Each scene shows the same named points in several views. A view is turned or mirrored, and shifted as a whole, has a little noise and may leave points out.
In the rows, 128 means zero.

Scene 1
View 1
K_713: [124 128 136 102 137  79 122 119  69 168 153 112 164 133 178 163 155 156
 122 189]
K_432: [133 126 190 135 171  78  88 152 119 116 144 123 170 134 163 173 109 100
 141 194]
K_110: [126 121 157 109 143  96  89 143 106 172 147  97 164 125 155 176 109 133
 120 180]
K_846: [110 134 180 110 178 114  99 144  69 206 130  90 185 132 125 178  98  98
 125 200]
K_318: [128 129 141 105 134  73 127 124  65 158 154 116 163 140 177 159 158 139
 134 199]
K_450: [ 86 149 143  88 179 118  63 145  71 226 141  83 174 129 144 178 116 116
  89 176]
K_641: [159 105 124 113  86  44 154 107  90 112 172 135 145 133 218 150 182 195
 148 191]
K_802: [196  79 144 121  39  33 183 120 104 109 169 119 136 143 177 152 158 141
 206 213]
K_292: [142 120 167 131 144  61  93 142 130  96 160 130 154 131 193 169 133 136
 136 181]
K_201: [151 109 139 111  98  59 111 139 118 126 167 112 140 133 183 164 147 139
 151 184]
K_814: [119 138 140  93 138  91  89 144  78 193 152  89 159 139 150 171 135  99
 127 190]
K_283: [119 129 136  97 132  85  62 153 124 161 164  94 147 128 169 177 128 119
 112 167]
K_172: [124 125 171 101 143 115 116 144  65 225 132  77 178 132 109 177  97  87
 147 208]
K_895: [107 149 174 111 180 102 132 128  24 206 130 106 191 146 133 162 132  92
 139 220]
View 2
K_814: [ 79 133 102 131 138 141 141 138 118 124 141  97  98  79 142 153  99 123
 137 163]
K_450: [ 96 144  71 107 164 166 161 139 136 151 105  91 105  69 174 164  97 108
 147 215]
K_846: [ 96 125  87  90 155 181 170 163 124 144 105  88  97  71 149 177  76 108
 168 154]
K_432: [ 72 116 128  91 118 134 163 150  82 128  97 114 113 106 132 146 104 123
 155 130]
K_713: [108 148  95 135 124 156 125 163 124 160 142 121 135 109 139 113 102 138
 135 146]
K_283: [ 83 110 117 121 126 106 134 122 105 147 136 105 120  87 156 156 122 132
 127 182]
K_172: [102 117  89 103 156 186 154 167 141 142 139  76  89  59 141 194  64 109
 164 136]
K_201: [ 91 106 136 136 103 110 110 144 100 150 164 119 137 110 123 128 111 151
 125 119]
K_641: [116 136 131 158  82 123  86 170 106 169 179 148 167 140 114  75 117 167
 118  97]
K_292: [ 79 107 145 105  95 103 135 143  73 144 116 131 142 122 128 124 124 144
 135 125]
K_110: [102 109 109 104 132 136 141 146 114 161 124 106 126  90 151 161 104 130
 143 157]
K_318: [101 146 103 136 118 155 128 166 117 145 148 120 129 110 133 113  99 136
 137 135]
K_895: [ 93 162  76 111 150 210 169 185 128 123 116  95  91  82 132 142  62 105
 170 134]
K_802: [107  94 154 157  81 123  81 177 108 150 226 122 141 126  81 123  87 169
 128  31]
View 3
K_292: [116 104 130 132 158 105 122 119 143 140 159 175 138  81 122 101 198 125
  86 157]
K_814: [113 102 139 125 142 127 164  81 164 129 154 119 138 118 116 145 150 176
 104 112]
K_432: [120 112 150 130 157 113 146 130 159 127 146 168 105  99 118 118 185 160
  93 118]
K_450: [ 81 103 163 100 140 130 209  88 147 107 107 116 136 148 105 165 156 218
 120 128]
K_172: [146 107 174 105 128 125 176 111 154 102 145  97  98 130 114 130 118 212
 131  93]
K_802: [194  89 106 141 114  96  49  87 126 132 232 121 139  61 144  79 112  78
 106 152]
K_283: [105  93 139 115 159 124 174  93 157 140 147 121 173  97 114 124 184 168
 100 146]
K_318: [115 105 126 127 123 110 123  77 131 112 152 144 129 121 126 144 140 137
 109 146]
K_201: [137  93 120 127 139 111 115  94 138 138 178 131 158  83 129 106 159 120
  98 154]
K_713: [109 103 129 119 122 109 134  76 121 107 142 142 132 127 123 148 142 144
 111 158]
K_110: [116  98 155 104 143 114 165 113 139 119 141 127 139 108 115 118 165 177
 113 146]
K_641: [128  92  97 135 113  93  68  64 101 119 181 156 155  94 138 119 141  78
 101 196]
K_846: [114 116 180 109 138 123 193 120 153 100 119 129  88 139 108 150 146 219
 123  96]
K_895: [120 123 159 127 117 117 155  96 146  87 131 143  65 154 119 171 117 193
 124  91]
View 4
K_201: [113 123 155  97 130 151  75  98 114 158 124 118 119 143 166 170 130  69
  94 154]
K_318: [112 138 138 121 139 144 131 110 103 151 122 103 116 147 154 164  97 111
 111 129]
K_895: [105 146 120 107 199 149 177 113  75 181 128 100 137 134 133 144  84 180
 137  99]
K_432: [120 146 155  85 180 143  88 108  76 203 142 109 124 149 141 167 135 108
 133 114]
K_172: [103 115 108  83 221 164 156  88  81 187 108 119 152  98 144 133 113 163
 112 123]
K_450: [100 112  93  88 218  95 119 106  65 164 112  74 114 112 131 179 102 156
  88 110]
K_110: [118 118 121  90 183 133  98  97  82 175 110 104 123 114 141 166 127 106
  93 126]
K_641: [129 143 162 146  60 158 115 111 131 127 111 115  98 158 169 165 103  43
 101 149]
K_802: [127 140 179 122  67 229 124  87 151 156 111 166 145 138 187 123 127  38
 121 171]
K_846: [110 127 108  85 222 141 141 102  63 193 117 100 137 110 131 150 112 159
 119 105]
K_292: [129 142 162  94 136 141  62 108  93 185 136 108 113 158 152 180 141  61
 116 130]
K_713: [114 135 127 121 139 132 131 109  99 147 112  95 109 139 150 168  95 110
 104 126]
K_283: [100 106 130  82 182 121  68  94  94 160 124  99 121 129 154 182 129 105
  79 148]
View 5
K_802: [100  71 127 136 167 162 109 114  67 105 137  74 247 103 134 186  58 100
 105 120]
K_283: [125  87  92 187 120 102 130 129 121 114 103  91 159 101 158 113 143 183
 171 120]
K_450: [104  70  73 229 107  91 159 140 154 125 103 122 135  98 137  52 173 170
 231 125]
K_172: [ 63  34 115 199 114  99 162 123 132 100 121 131 173  98 132  75 133 138
 229 165]
K_846: [ 97  37 106 213 105  88 163 128 150  99 130 128 153 120 126  78 144 143
 232 156]
K_110: [107  77 103 212 112 109 132 125 139 114 130 102 157 115 136 109 138 168
 179 129]
K_641: [143  99  80 176 168 164 102 140  90 134 138  72 209 116 113 161  96 105
 111  67]
K_713: [126  77  76 199 143 130 133 141 118 128 124  99 177 108 115 105 133 123
 174  98]
K_895: [115  20  86 196 128  97 176 144 128  96 124 133 165 121 112  67 137  95
 242 135]
K_432: [155  56 113 190 107  91 138 127 131  80 135 101 155 150 140 130 127 155
 181 138]
K_292: [168  85 107 186 120 111 115 126 121  97 138  77 165 149 142 160 117 162
 139 114]
K_201: [125  87 104 171 139 128 114 124 105 114 122  81 189 111 147 151 110 154
 135 112]
K_318: [133  70  79 187 143 126 137 140 111 118 122 100 180 113 125 114 126 118
 176  99]
K_814: [117  66  87 178 126  98 151 133 118 110  99 106 162  95 157  94 141 161
 198 130]
View 6
K_713: [121 104 112 150 124  81 117 153 152 140 126  64 192 111 162 128 100 117
 142 115]
K_450: [131  53  76 142 114  66 101 124 158 175  91  76 189 117 159  58  89  94
 149 193]
K_814: [129  61 120 152 113  74 139 143 149 154 112  87 203 120 141  95 118 123
 118 159]
K_292: [154 107 182 163 104 102 138 150 139 134 107  62 162 138 176 117  96 130
  85  97]
K_110: [144  93 125 139 128  94 117 140 143 144 100  93 180 124 153  85  87 109
 113 146]
K_432: [143  88 177 178 101 103 115 124 142 142  96  92 178 142 177  92 116 133
 107 142]
K_846: [121  76 115 161 119 100  86 112 151 150  94 122 199 128 162  67 109 112
 154 193]
K_283: [155  71 128 133 115  76 148 153 142 154  96  70 174 126 146  87  85 108
  88 142]
K_802: [120 141 184 148 155 124 171 189 122  85 164 129 219 118 115 185 124 152
  94  44]

Which points are out of place in each view (at most two, in the order of its rows)? Write - if all are in place.
view 1: K_432, K_814
view 2: -
view 3: K_846
view 4: K_201, K_450
view 5: K_283
view 6: -
